Points, in no order, along strands that fork and pass close to each other.
In the rows, zero is written as 128.
Two points are linked if the straight distance between their rows is under 128. Some points are linked to none.
j204: 125  141  118  109  179  154  164  81  136  151  149  129  119  97  147  176  140  144  129  160  117  151  150  135  138  123  149  115  135  137  124  133  109  118  159  145  140  158  120  122  134  121
j821: 133  98  137  104  165  156  123  80  146  130  132  158  145  130  150  96  163  139  135  149  107  129  133  142  105  143  111  132  136  153  132  150  141  117  108  151  146  137  130  96  128  135
j525: 97  100  160  128  129  97  150  158  134  155  106  130  68  94  115  123  111  81  145  116  138  130  87  96  105  113  133  128  151  154  98  77  111  153  114  114  114  124  107  123  108  152
j480: 144  125  130  145  115  133  119  150  144  129  62  146  119  136  157  111  152  143  114  153  148  115  158  139  147  154  149  151  117  120  131  146  132  139  91  103  123  103  109  142  150  133
j316: 133  144  124  133  120  126  129  132  122  143  138  128  115  101  112  149  101  116  149  136  122  115  114  142  153  146  110  111  134  162  131  107  114  151  125  121  138  132  145  132  145  130
j767: 81  142  161  113  180  133  126  121  168  120  175  103  78  158  131  134  145  147  113  113  111  100  84  102  143  121  93  83  131  107  146  93  131  121  139  124  123  165  140  147  126  135
j93: 104  146  122  119  96  89  108  137  113  149  131  128  137  130  122  124  155  106  144  83  157  87  75  117  128  90  122  82  138  117  119  86  124  128  114  156  138  126  101  121  130  122
j40: 122  103  125  176  103  132  136  158  104  153  118  142  77  86  107  130  63  120  127  121  92  141  143  129  143  142  121  153  140  112  145  121  122  160  118  73  112  122  110  125  127  147
j492: 133  109  143  153  104  130  143  175  117  127  165  131  100  90  112  160  104  141  152  168  144  134  133  114  111  123  123  123  89  136  135  129  139  194  139  126  95  140  148  137  110  134
j152: 143  145  71  131  147  142  119  104  118  109  90  125  135  130  159  133  137  166  136  141  134  159  157  136  149  152  145  118  79  132  127  172  137  102  124  134  137  136  104  127  161  117
j539: 142  110  116  145  113  142  137  127  130  81  161  114  136  136  102  110  92  163  118  110  105  133  120  104  86  140  107  127  99  93  133  167  122  148  145  108  123  127  169  145  117  125
j618: 147  144  173  138  157  136  146  124  156  135  150  111  80  125  126  141  138  99  115  138  126  99  147  127  108  118  139  130  144  128  125  128  108  130  145  90  136  125  90  133  123  145
j602: 129  177  170  110  157  121  107  121  146  153  136  126  86  133  108  115  122  104  121  116  139  119  136  131  128  111  125  122  140  94  131  96  111  117  140  98  108  124  91  129  121  149
j150: 156  140  135  122  147  140  97  87  173  120  121  137  99  136  121  130  129  128  109  147  162  134  165  174  152  159  165  136  118  117  141  156  110  122  136  116  147  98  111  130  139  133
j494: 152  158  134  114  90  142  112  111  127  90  115  140  140  130  111  89  120  176  127  95  94  137  127  122  112  118  109  112  136  151  127  122  119  124  86  152  119  135  172  105  107  122
j843: 136  113  136  183  157  155  155  156  132  96  106  137  105  140  133  138  137  146  123  149  117  143  162  119  128  128  140  159  119  111  122  139  151  105  143  72  131  113  101  140  129  107
j133: 153  117  180  158  110  141  182  129  161  126  127  110  72  115  99  161  117  117  117  133  118  121  162  147  116  131  130  152  145  117  120  111  145  139  143  88  146  129  105  144  122  143
j612: 153  135  130  103  166  139  76  85  134  155  154  124  123  132  129  140  113  102  121  105  139  110  114  147  130  113  136  83  139  138  131  130  134  116  170  117  148  129  127  84  109  128
j673: 150  151  108  151  155  155  164  128  121  148  143  130  166  96  132  120  138  148  150  160  111  102  141  144  118  119  135  157  117  174  103  121  120  143  136  170  133  170  133  128  144  123
j471: 149  118  109  136  87  137  101  125  121  115  92  141  134  114  97  106  71  130  120  107  112  122  141  159  114  140  142  158  126  148  94  158  138  156  137  118  138  126  110  139  127  119
j846: 91  159  137  126  146  129  131  132  121  126  154  115  104  177  141  116  155  140  101  105  118  93  89  124  173  96  79  95  145  122  118  97  131  93  151  135  127  152  119  138  141  140
j870: 135  129  77  143  155  124  117  134  131  147  157  118  137  115  153  180  135  125  168  177  114  151  111  140  144  114  101  90  115  160  124  141  147  151  168  123  121  151  134  122  126  129
j307: 90  99  141  123  132  122  125  138  121  169  134  174  108  97  129  148  129  123  143  148  139  163  88  111  105  112  107  91  150  151  141  114  100  163  98  157  132  140  125  117  108  139
j836: 149  130  139  120  107  102  129  143  125  68  124  123  179  142  103  87  136  128  109  83  83  120  120  98  85  143  116  118  132  144  106  130  127  143  136  162  111  140  144  125  90  72
j566: 101  97  107  149  89  122  129  137  113  109  111  115  163  137  99  149  80  152  112  98  116  165  137  121  137  133  123  138  135  107  117  180  171  126  151  137  141  145  128  135  132  119
j526: 133  152  118  97  104  136  137  134  115  98  132  112  157  152  132  102  142  125  132  128  130  77  110  111  144  103  107  122  117  142  116  99  129  104  106  135  115  129  135  142  122  121
j577: 112  129  126  136  129  142  134  159  107  138  145  133  160  145  155  82  133  169  138  114  107  137  145  132  125  115  99  168  142  127  130  133  173  105  130  138  122  128  126  117  148  131
j347: 117  100  128  153  111  135  140  127  83  127  120  144  149  123  141  120  98  126  93  93  100  123  130  108  123  130  120  95  143  141  124  127  137  82  137  123  143  131  86  122  110  113
j184: 159  131  118  139  144  143  112  126  140  144  118  149  149  98  134  121  121  93  127  147  153  80  134  148  128  128  146  170  134  128  132  153  119  163  133  137  136  125  119  100  153  132
j581: 145  109  122  129  128  105  122  132  154  134  116  144  99  106  113  148  119  89  132  129  159  143  150  155  92  141  131  135  135  80  143  143  108  172  134  97  128  97  128  132  117  135
j941: 144  166  72  107  149  133  116  85  119  105  104  88  153  158  157  109  150  131  127  141  121  176  142  137  170  125  151  147  88  105  124  164  131  74  146  133  124  108  135  150  159  97
j784: 137  136  108  98  164  158  106  81  150  99  117  133  141  143  155  86  143  150  149  160  97  146  155  148  133  134  137  148  120  150  145  146  160  92  99  142  103  132  151  115  127  120
j142: 128  132  164  100  126  105  82  125  153  145  161  139  125  134  130  119  169  126  138  102  146  125  79  112  109  94  133  99  106  130  155  107  73  98  108  147  120  115  120  136  99  129
j161: 139  126  115  160  126  150  172  147  113  114  120  122  146  118  133  133  145  133  128  141  98  112  116  130  123  129  134  142  137  203  97  139  125  128  132  148  137  155  125  158  133  123
j886: 148  107  131  117  154  127  126  115  144  149  151  129  86  101  122  154  99  127  151  136  134  154  142  154  85  170  141  102  120  104  167  127  107  162  143  89  131  118  152  124  114  136
j782: 113  129  131  119  86  97  113  136  119  138  97  135  112  113  125  103  141  81  123  92  153  62  97  136  132  113  142  121  130  136  98  91  105  158  96  130  122  130  113  112  135  140
j648: 125  139  111  144  120  110  133  143  92  140  117  156  100  105  131  114  73  109  133  95  110  112  141  145  105  155  108  131  129  88  143  113  105  154  125  83  140  123  119  125  139  160
j934: 98  125  153  123  126  138  151  140  145  150  148  135  115  128  110  144  101  163  131  122  136  160  137  137  131  117  144  160  146  92  156  103  132  138  116  135  133  126  125  157  114  130
j373: 119  128  108  168  142  112  115  161  128  115  139  135  162  147  131  113  142  150  119  150  152  142  150  124  107  140  125  175  119  114  138  173  150  140  169  119  107  103  113  134  155  102
j227: 154  110  105  112  147  154  88  92  118  139  106  148  120  117  140  141  125  120  142  117  147  116  121  144  154  140  136  70  133  146  125  129  137  105  132  153  144  145  122  75  111  134
j752: 147  136  98  112  125  121  120  125  98  141  119  150  128  111  170  141  129  114  131  138  151  144  118  131  129  137  126  86  122  122  118  131  107  114  105  128  132  123  114  88  116  142
j730: 114  158  103  98  190  128  105  90  120  149  129  108  114  115  135  151  121  119  150  120  130  108  106  146  177  143  124  75  137  114  136  86  134  119  145  139  140  163  167  139  132  123
j788: 102  102  147  127  126  123  140  159  122  150  142  158  87  83  118  128  111  118  130  102  126  121  72  95  95  109  118  82  137  171  121  83  104  162  120  124  132  132  136  107  109  133
j737: 120  107  137  136  106  99  140  128  128  124  156  116  106  118  126  151  142  104  131  105  167  102  90  96  87  140  134  89  107  117  151  105  107  161  146  129  138  129  163  137  100  127
j571: 144  155  98  109  157  112  137  136  118  172  122  147  153  117  140  164  129  93  137  160  101  122  143  163  141  103  119  159  168  171  108  126  137  144  134  131  130  145  115  126  135  147
j728: 131  110  159  151  149  138  145  132  162  116  134  114  109  139  131  128  156  128  100  106  135  98  125  109  94  123  134  119  116  122  154  109  106  107  154  111  177  136  108  162  120  125
j352: 101  104  142  125  80  99  135  163  136  130  132  124  163  134  92  122  136  100  125  139  156  107  121  118  124  91  157  158  141  153  138  121  115  132  104  161  105  102  120  140  109  108
j653: 126  111  137  137  96  109  126  123  125  122  131  143  136  98  121  144  111  152  115  134  126  184  132  107  125  143  140  119  127  119  150  137  86  124  135  143  132  102  154  149  112  88
j408: 135  131  116  136  119  161  148  136  132  104  78  136  126  143  149  79  115  139  137  139  114  106  161  113  171  133  151  182  107  127  120  147  158  123  87  106  128  136  117  142  170  147
j540: 148  94  111  117  106  139  128  112  93  124  129  136  136  117  101  117  105  124  148  102  144  132  104  98  108  128  124  123  117  147  119  122  152  141  126  116  122  117  147  84  91  133
j900: 123  115  155  137  117  108  159  160  124  150  129  138  109  102  106  170  102  158  113  130  133  184  146  108  99  103  164  141  120  122  154  121  111  137  119  152  123  122  167  155  98  98
j756: 108  124  125  111  108  114  148  140  109  168  136  158  125  100  134  148  131  133  138  145  147  169  113  111  138  95  141  121  132  124  126  108  85  137  91  142  128  105  117  99  109  133
j30: 119  128  129  128  132  106  139  125  115  148  151  140  157  141  127  128  134  95  109  143  116  136  129  119  139  96  129  147  131  97  138  124  107  109  142  106  141  114  113  116  140  136
j863: 148  135  109  116  158  136  121  110  91  117  135  128  151  122  126  118  111  122  146  103  131  132  106  108  88  118  125  135  111  81  125  128  138  113  133  106  126  112  144  112  94  121
j937: 107  88  125  149  86  102  149  149  117  118  132  125  161  106  80  149  111  102  104  154  122  119  127  116  118  123  138  149  131  181  118  140  110  151  144  149  109  137  144  139  134  96
j129: 111  155  121  153  143  120  148  165  144  146  134  137  129  130  139  136  148  118  138  176  115  135  162  151  131  126  90  184  140  129  126  117  142  145  134  85  115  130  131  144  164  156
j506: 137  144  112  134  139  149  110  133  115  153  120  126  164  141  128  135  101  127  126  128  109  91  146  130  189  122  122  107  147  99  129  138  146  132  164  90  161  137  154  108  168  141
j766: 143  124  127  128  162  130  126  134  118  181  118  151  127  93  129  127  119  100  151  120  169  114  113  120  109  125  157  131  145  130  120  112  114  171  137  155  141  129  123  112  119  123
j867: 133  147  137  104  116  97  103  111  150  163  151  115  122  155  148  135  178  107  136  126  163  116  108  165  125  120  135  114  110  120  146  134  70  93  104  173  121  110  98  141  135  149
j534: 142  124  109  133  98  114  124  125  134  102  107  102  134  184  143  156  145  126  113  154  135  164  159  145  142  114  115  133  110  81  123  150  131  122  137  82  113  89  124  146  148  128
j608: 92  93  143  121  152  125  130  162  141  151  135  124  56  77  131  142  100  120  149  128  135  151  79  88  143  125  104  85  120  147  132  93  127  165  139  107  122  148  172  134  89  137
j414: 135  132  138  135  154  138  151  115  131  160  139  149  56  87  132  154  122  118  146  155  123  147  129  146  129  159  108  103  122  135  142  106  109  160  116  92  142  150  141  132  122  142
j636: 114  135  139  113  142  149  125  146  135  151  143  125  171  144  128  112  105  155  153  91  93  120  147  154  102  126  106  137  161  117  143  130  172  130  133  156  123  148  160  111  120  133
j554: 130  136  130  105  128  115  142  118  106  148  90  116  171  151  157  113  147  113  120  117  97  143  143  144  140  147  144  143  125  116  136  143  101  84  116  214  138  130  118  136  125  126
j675: 123  135  122  124  94  107  130  147  129  130  140  112  159  162  161  159  148  117  112  152  148  126  138  127  129  138  107  125  112  111  140  133  141  110  142  109  150  111  126  135  150  145
j29: 129  127  144  95  145  133  134  91  139  147  116  136  105  102  147  115  152  125  149  118  156  116  111  123  108  159  154  123  118  144  138  110  98  145  103  175  140  126  127  115  113  136
j304: 110  151  90  102  172  104  124  89  127  151  147  119  101  84  116  138  125  124  150  112  144  123  101  154  135  146  147  116  140  91  150  86  111  147  112  149  132  156  171  137  124  139
j164: 134  79  163  129  99  113  132  126  146  143  99  117  156  163  134  125  176  96  95  126  121  114  126  132  121  129  127  144  125  111  130  135  82  93  115  138  150  102  99  144  124  122
j417: 125  188  154  99  162  119  111  110  149  150  146  126  48  130  129  143  145  116  162  112  154  125  106  133  121  129  125  99  130  102  117  97  116  107  113  135  135  130  96  123  117  164
j333: 126  148  154  118  102  137  147  121  128  105  101  123  104  150  121  127  127  104  124  144  114  119  135  140  182  119  126  149  148  140  98  125  141  91  90  101  115  123  99  123  135  145
j616: 128  175  123  166  109  129  141  146  133  109  138  106  111  129  138  154  138  170  150  169  160  149  135  123  154  138  127  132  110  154  131  138  133  124  121  133  112  138  130  127  157  130
j803: 136  93  136  161  132  160  137  112  118  101  107  123  107  108  87  146  81  131  106  107  91  165  128  130  114  133  141  157  118  146  107  154  136  148  160  112  146  127  101  154  128  116
j436: 145  99  105  164  101  131  130  139  122  113  109  124  185  114  115  135  135  104  136  160  93  122  139  132  114  121  119  152  121  168  118  168  130  152  139  149  144  133  131  143  151  107
j97: 104  176  136  143  160  119  111  107  178  102  173  106  71  136  126  127  160  159  109  131  151  94  99  121  149  158  104  88  127  119  143  122  125  123  121  122  128  164  143  142  148  155
j772: 86  106  120  134  95  127  119  137  105  140  123  105  186  149  112  163  98  133  128  115  90  151  142  147  154  104  103  135  142  159  123  139  182  125  150  135  126  142  133  110  137  140
j140: 136  169  104  125  167  125  126  133  134  133  100  149  101  116  139  101  123  129  132  144  148  119  156  155  147  177  151  150  112  103  119  112  130  141  94  111  112  114  118  140  150  136
j502: 141  165  97  140  167  139  127  159  116  175  137  150  130  141  143  120  142  165  141  156  122  115  115  155  159  112  83  96  135  142  119  124  159  133  135  123  123  141  160  87  156  138
j244: 148  95  118  111  101  118  70  131  115  153  94  153  168  117  120  90  111  87  116  128  120  109  112  145  120  119  146  121  142  152  132  150  76  130  123  135  146  98  140  106  137  102
j479: 110  112  148  124  67  124  148  114  109  109  137  120  135  151  88  147  103  147  107  113  106  142  145  115  122  99  139  148  129  128  117  133  124  110  115  121  105  110  114  115  90  121
j732: 131  143  72  169  133  139  152  140  97  129  105  95  139  135  165  144  150  142  142  137  122  171  136  130  154  121  134  142  93  158  120  145  176  99  144  115  134  155  105  129  176  130
j975: 125  111  123  141  99  106  106  151  102  118  142  151  173  133  118  122  102  152  103  115  110  143  124  101  110  128  120  95  125  131  128  146  110  121  137  134  133  109  135  104  115  94
j228: 108  120  112  143  102  102  141  164  103  166  127  162  159  145  162  102  146  138  112  144  88  144  169  138  116  134  108  177  148  111  137  128  146  104  143  127  119  120  85  125  172  148
j531: 125  147  148  129  125  151  163  104  123  96  152  93  99  130  130  149  110  117  127  95  132  132  131  107  148  131  138  112  125  122  134  91  135  109  129  107  131  135  132  125  89  150
j779: 103  144  125  125  159  102  125  146  135  144  167  125  105  133  163  179  145  137  134  170  117  148  119  154  124  132  91  67  141  148  143  130  131  126  154  106  123  142  119  132  126  140
j868: 115  136  117  126  122  130  123  170  136  113  125  122  146  155  139  107  140  128  147  143  146  82  125  128  138  117  92  133  120  122  114  88  160  149  105  100  98  120  133  143  143  140
j268: 117  132  122  125  208  135  109  124  130  145  139  105  87  92  144  144  123  124  145  140  150  143  105  102  177  141  131  77  151  114  130  106  130  137  129  123  126  156  130  114  128  129
j238: 131  144  123  104  118  131  138  114  120  144  105  121  144  169  179  130  156  121  110  142  140  107  146  123  162  146  108  128  112  106  141  132  172  125  133  121  134  115  129  144  193  160
j441: 148  82  159  133  104  159  150  108  142  112  128  143  138  144  117  119  136  105  112  129  102  119  128  118  108  134  136  149  143  135  133  133  108  124  102  139  154  114  104  137  128  145
j666: 163  139  118  138  135  156  111  128  104  146  92  135  165  161  128  100  124  146  115  116  110  100  140  138  154  110  130  126  148  143  135  141  171  122  154  124  153  152  148  112  164  115
j450: 129  160  100  122  147  142  133  108  108  82  143  121  127  130  143  92  155  149  139  99  119  82  100  100  130  124  112  107  123  141  113  89  145  119  112  137  102  159  162  132  93  133
j461: 124  100  111  110  118  149  115  105  143  103  117  121  139  128  139  142  150  124  142  175  145  179  140  129  166  146  134  123  113  128  133  133  129  131  118  131  118  128  135  151  123  125
j670: 106  149  132  114  96  119  145  134  100  121  99  123  164  142  141  133  140  141  120  103  138  122  149  129  140  150  142  137  134  123  119  126  160  104  109  188  145  123  121  135  141  116
j685: 135  124  104  155  146  137  145  117  140  99  161  146  119  114  125  130  110  184  121  128  152  144  136  118  77  167  122  124  109  78  145  163  128  126  125  100  130  110  155  135  111  111
j355: 130  93  139  97  97  131  104  120  149  127  93  128  128  148  162  113  170  119  103  145  119  123  128  142  163  154  128  104  118  131  136  142  102  94  95  157  148  113  122  142  150  148
j477: 147  121  117  127  103  133  111  131  113  79  109  124  133  134  112  109  103  135  114  119  128  126  127  135  114  148  153  143  113  184  91  151  107  119  127  135  128  101  133  143  100  104
j153: 141  108  139  132  116  112  120  170  134  109  136  156  161  125  115  88  115  140  114  97  122  119  119  100  64  127  136  110  134  124  128  146  106  151  132  174  117  125  125  107  115  80
j308: 144  155  118  133  105  138  144  106  114  86  127  129  122  108  132  90  143  166  126  108  113  98  128  126  98  157  117  116  128  142  120  114  123  142  105  159  130  162  180  135  126  113
j451: 119  122  134  152  85  148  156  141  120  98  142  118  124  124  93  147  101  146  144  141  147  151  145  124  127  102  147  173  136  115  130  129  155  142  110  127  117  126  107  122  109  131
j849: 145  127  132  128  119  113  123  130  118  156  126  162  131  110  94  111  93  84  123  98  163  118  118  120  80  143  157  144  138  151  122  151  105  172  159  132  132  103  121  101  110  120
j736: 136  149  102  137  171  145  126  90  127  123  151  128  102  109  155  142  136  157  132  140  115  153  150  138  126  169  134  93  108  133  138  144  140  95  139  113  140  147  120  121  132  136
j302: 127  100  150  130  111  150  125  109  115  113  149  126  141  118  103  133  96  130  128  128  112  137  109  94  120  80  134  142  128  157  98  127  131  124  132  92  103  123  128  87  94  122
j420: 156  143  119  121  130  139  127  99  139  104  125  126  103  112  132  88  110  141  140  139  131  138  144  161  129  145  165  171  111  172  122  137  96  128  92  136  120  109  145  142  96  103
j716: 140  94  97  132  171  158  121  99  111  141  121  163  166  125  148  118  128  115  127  149  126  152  151  142  115  132  158  133  123  89  134  168  145  143  161  107  114  126  108  111  133  127
j851: 114  126  158  77  136  115  96  103  137  135  137  140  88  126  123  107  156  105  138  95  135  119  59  113  122  93  111  101  133  157  124  92  113  130  107  181  123  139  142  132  91  148
j953: 160  130  141  102  118  128  100  96  107  130  116  142  154  133  127  104  130  90  105  94  99  93  113  124  119  118  130  108  120  142  132  135  94  103  120  155  154  117  139  108  120  118
j655: 113  148  114  145  134  129  147  179  141  98  131  119  122  143  114  112  136  145  123  138  142  93  149  144  119  149  115  180  118  105  125  106  161  158  132  92  120  133  128  149  150  145
j829: 108  170  124  128  164  117  126  175  131  154  165  135  127  147  142  145  145  137  131  148  141  123  104  145  134  103  108  101  161  155  116  123  127  135  166  139  143  133  129  103  139  126
j529: 143  140  136  140  118  117  146  131  136  106  108  135  135  156  103  123  112  182  111  110  121  174  156  125  109  144  138  161  139  95  114  181  132  116  123  145  150  94  127  158  124  102
j179: 130  143  116  169  146  125  149  140  131  106  130  95  126  119  124  149  148  145  131  160  128  148  144  114  126  125  141  158  110  121  119  115  112  115  135  98  117  134  131  164  131  104
j809: 124  150  115  105  158  131  129  104  107  131  108  136  141  142  156  105  140  137  111  125  129  121  161  145  136  164  134  138  117  70  151  119  134  123  123  128  153  114  129  144  156  133
j551: 95  97  168  119  96  95  141  153  147  134  107  138  97  119  114  102  152  95  135  108  147  95  94  129  91  123  134  140  143  138  123  86  94  148  96  124  119  123  99  151  133  143
j906: 118  106  114  140  106  131  139  132  121  96  163  101  158  125  136  143  114  162  134  108  116  100  118  101  118  152  101  119  104  90  151  145  139  156  127  136  117  155  191  133  107  118
j792: 141  130  134  98  114  108  128  122  114  100  103  131  120  154  98  95  100  141  102  78  121  133  133  132  101  138  124  152  121  78  109  156  117  87  128  133  143  85  108  149  105  111
j995: 141  151  151  123  59  128  131  102  127  110  159  131  129  117  104  130  127  153  114  122  128  117  108  123  108  117  114  100  134  159  149  135  87  130  111  134  139  127  161  85  107  129
j447: 122  137  106  168  132  134  148  142  89  122  115  110  167  114  133  134  146  141  134  145  100  158  120  115  142  95  159  147  113  197  112  144  135  88  140  148  128  168  96  132  153  105
j387: 103  166  150  123  121  100  134  145  156  124  162  100  73  157  130  112  180  127  114  114  142  90  83  125  147  110  94  112  129  136  123  107  83  98  132  141  139  128  98  154  129  127
j378: 134  105  132  123  110  122  108  124  108  145  104  154  153  113  95  117  67  86  104  80  107  99  118  158  107  125  144  147  140  154  117  128  144  145  164  125  140  119  125  109  102  124
j148: 103  93  125  121  130  128  129  130  123  154  147  120  185  141  136  148  112  121  154  125  91  147  134  111  112  102  103  120  138  121  142  121  168  115  149  124  121  152  151  126  115  135
j820: 104  106  110  158  126  119  133  158  107  125  120  141  147  125  136  165  120  95  109  117  94  132  154  119  112  126  117  126  144  142  105  119  156  98  144  90  124  130  77  110  128  136
j497: 120  122  98  108  154  115  137  136  143  160  135  140  137  108  135  164  130  87  162  200  133  127  121  146  121  94  115  115  144  160  117  127  129  171  150  126  121  154  127  130  130  137
j274: 134  130  142  79  114  126  128  127  132  141  97  109  154  184  184  90  161  145  113  154  155  131  146  138  150  149  114  156  108  99  139  139  165  91  95  159  129  111  130  140  176  131
j110: 137  104  122  153  154  138  150  126  139  111  117  115  108  89  139  161  159  96  147  175  146  155  141  111  137  130  136  115  106  132  127  131  116  135  115  107  119  119  134  144  116  116
j345: 116  100  105  126  119  96  98  128  102  113  95  107  185  142  94  158  118  112  123  112  103  132  124  138  129  102  134  130  136  180  95  153  170  113  128  142  131  144  136  101  131  114
j332: 138  155  117  118  156  132  98  129  149  110  139  119  146  148  134  100  133  170  122  141  152  138  155  120  117  139  133  158  111  113  142  158  145  105  137  131  100  78  124  132  149  110
j754: 150  109  164  107  129  119  119  149  128  100  113  125  189  173  126  62  150  116  125  101  69  125  123  127  98  148  124  113  136  143  129  127  111  107  97  188  105  137  140  106  105  92
j449: 137  135  119  79  168  112  118  64  148  164  152  136  95  89  118  115  157  129  169  103  166  134  111  138  88  159  163  122  125  111  156  108  124  153  112  147  127  130  153  120  132  138
j668: 150  148  153  113  135  112  101  105  116  124  149  127  113  129  113  109  129  97  135  82  152  105  111  114  111  104  137  137  106  76  146  128  117  108  131  104  130  105  94  115  102  127
j626: 143  125  161  108  68  134  147  88  144  104  145  120  105  110  109  166  139  126  119  125  149  150  119  126  95  153  122  118  136  151  149  120  105  143  107  151  135  132  182  140  92  137
j518: 89  123  139  114  110  101  104  124  121  166  128  127  137  149  131  133  154  106  153  110  137  108  90  117  144  114  90  106  119  80  134  91  134  126  114  141  137  140  121  142  159  164
j999: 157  111  145  115  108  168  151  112  120  107  101  148  132  140  147  96  132  122  124  118  98  88  136  129  150  125  148  141  135  138  107  139  141  110  93  122  150  131  125  128  146  152
j218: 143  150  117  110  122  137  135  99  107  151  108  144  162  134  108  138  118  110  146  121  110  109  121  158  156  90  111  172  170  145  112  117  139  131  114  152  121  137  148  108  135  149
j917: 109  142  141  116  96  110  103  150  128  147  131  117  184  147  128  112  146  139  114  123  160  115  117  124  148  111  151  151  151  119  126  135  128  113  120  173  125  107  117  105  144  105
j5: 152  148  121  124  140  138  99  87  171  87  120  121  135  141  112  100  137  165  132  142  142  129  137  152  127  134  155  146  104  144  138  171  132  106  103  144  90  111  150  130  132  95
j507: 116  120  131  125  115  112  140  147  117  103  121  113  122  127  129  117  117  84  120  91  145  95  126  121  128  124  130  135  124  112  106  95  171  130  121  106  105  110  86  100  92  151
j583: 139  135  142  105  144  126  120  101  143  153  127  121  111  150  168  129  181  111  104  133  135  103  134  146  143  147  125  91  113  141  128  144  75  71  148  151  144  111  103  142  148  137
j988: 123  169  137  136  144  153  109  123  160  131  134  133  119  150  131  116  122  148  117  149  161  136  169  140  164  134  155  156  142  98  148  160  134  140  158  111  121  95  97  134  164  134
j55: 112  91  116  151  132  118  146  160  108  137  109  137  138  124  141  173  100  112  137  147  119  156  163  133  140  137  120  133  129  115  121  103  169  147  107  93  105  141  80  141  119  149
j884: 134  98  170  142  118  137  155  157  178  135  141  115  69  87  111  169  139  96  131  135  153  139  123  97  117  106  143  111  122  126  135  97  89  179  140  100  139  129  156  145  135  119
j109: 133  71  169  145  107  151  171  154  154  127  140  118  76  93  101  164  133  124  128  145  142  140  132  100  107  126  133  124  124  143  131  112  147  210  142  120  112  143  141  138  111  124
j930: 106  98  150  99  159  139  130  105  133  119  156  110  163  123  134  130  135  113  123  113  109  123  135  111  117  127  117  114  132  137  142  108  137  127  160  137  131  140  161  162  109  126
j286: 118  146  126  144  115  140  129  113  122  98  115  111  135  147  130  127  95  181  113  97  140  153  148  117  141  160  141  120  124  105  126  143  165  107  135  143  144  121  121  142  122  113
j742: 144  172  150  117  124  131  143  133  137  113  134  69  112  140  129  141  104  115  144  133  114  131  139  141  169  95  125  126  148  137  111  111  147  100  119  98  112  145  108  126  114  159
j400: 164  136  110  156  148  154  144  94  149  86  150  126  116  109  104  143  120  164  133  164  163  134  150  116  128  153  147  146  90  92  132  153  145  128  109  87  119  122  147  112  141  127
j73: 131  118  113  117  108  147  91  145  108  125  130  126  172  149  105  93  127  127  115  106  112  83  126  114  153  97  109  124  148  146  117  105  147  118  150  123  129  147  154  125  123  109
j24: 120  150  122  145  151  147  120  151  127  143  147  131  91  121  126  139  101  161  150  146  106  100  113  139  168  124  92  99  141  149  104  113  150  160  117  110  118  171  154  120  146  165
j997: 152  128  104  133  140  136  142  125  130  105  112  131  145  186  130  95  144  172  121  125  97  184  163  130  129  134  141  175  109  106  120  201  128  112  123  146  122  125  135  139  174  113
j631: 127  111  110  146  136  144  127  120  142  129  94  97  148  168  150  101  168  169  133  152  114  177  154  141  135  133  140  182  97  161  123  184  137  99  127  168  124  136  127  153  172  99
j935: 118  106  124  127  136  122  142  120  138  115  146  97  146  120  129  144  121  117  131  113  145  104  120  109  116  161  131  103  124  98  152  111  116  158  160  130  140  147  187  155  133  108
j496: 119  104  131  97  89  111  111  136  122  109  97  136  115  135  90  108  106  99  112  97  139  138  135  147  113  140  118  171  128  85  127  118  136  132  106  126  131  93  128  163  103  119
j802: 106  145  169  107  124  110  122  127  151  102  141  133  59  148  117  118  169  101  129  121  142  95  54  108  140  84  105  96  129  139  108  90  89  126  110  138  116  148  117  147  89  147
j19: 134  164  134  131  128  137  104  124  136  141  156  129  145  142  129  143  95  147  117  93  128  92  104  123  142  122  126  59  140  137  125  114  123  129  157  113  157  142  136  95  114  130
j231: 115  168  126  128  142  98  104  170  135  143  165  134  128  141  147  105  152  174  131  157  152  144  137  147  111  122  107  119  145  157  148  121  111  118  139  155  127  99  129  116  143  113
j399: 126  124  107  169  131  120  123  142  102  130  139  130  167  138  139  133  110  123  101  142  106  147  136  124  150  102  129  168  130  90  136  169  144  111  165  83  103  117  104  121  160  128
j955: 121  114  136  119  103  146  130  130  105  100  131  91  86  126  121  128  96  128  137  93  127  113  117  110  146  148  132  113  129  92  96  107  159  125  120  84  96  123  117  88  79  156
j105: 100  171  130  125  136  134  116  120  165  127  172  141  137  147  153  133  146  176  141  166  143  159  137  133  145  129  107  137  140  142  145  120  144  119  115  144  121  130  161  118  152  130
j504: 102  126  163  123  162  125  107  163  161  143  133  119  75  102  123  156  111  122  147  156  146  131  87  82  157  122  112  74  155  112  115  120  113  146  130  118  124  128  131  129  132  133
j974: 112  107  125  160  126  99  132  165  114  114  104  128  95  113  101  144  86  112  121  125  124  163  151  119  131  130  125  151  142  78  119  130  160  147  122  62  90  119  104  152  115  155
j306: 139  100  134  155  118  155  134  129  124  141  108  151  133  99  142  138  128  152  132  163  116  170  147  139  150  136  164  125  133  155  121  163  100  120  113  150  130  119  83  125  143  109
j709: 133  99  149  139  120  97  128  116  159  151  149  116  95  116  113  139  151  83  136  120  170  133  114  95  77  110  141  128  121  94  160  117  88  158  148  95  137  107  144  130  120  125
j723: 170  132  95  135  145  154  112  117  106  146  93  165  162  120  119  108  122  123  122  130  121  123  148  147  146  141  140  154  135  117  142  166  154  137  139  139  127  129  128  103  165  126
j216: 89  82  127  124  94  108  144  139  139  131  102  129  138  122  116  179  140  106  131  171  140  160  154  139  135  126  128  149  133  135  134  122  151  140  119  130  114  135  118  162  119  128
j284: 155  148  133  118  155  136  119  105  108  141  105  119  162  126  154  97  122  109  104  96  110  112  138  149  137  147  163  133  135  144  118  135  104  88  152  168  163  131  119  137  121  107

A fork is a point with three links. Follow the links from the first point to the second and name the forks in between, in order.
j93 / j449: j788
j829 / j109: j709
j268 / j477: j766, j471
j274 / j19: j238, j675, j332, j5, j471, j766, j788
j461 / j414: j179, j829
j666 / j518: j723, j766, j788
j685 / j975: j935, j709, j829, j179, j55
j447 / j685: j161, j670, j286, j772, j148, j935
j723 / j788: j766

A fork is a point with three links, a tip a point with one. Leave the first point through the second and follow the links. Name the first fork or tip that comes.
j441 / j164: j97
j653 / j900: j602
j97 / j767: j999
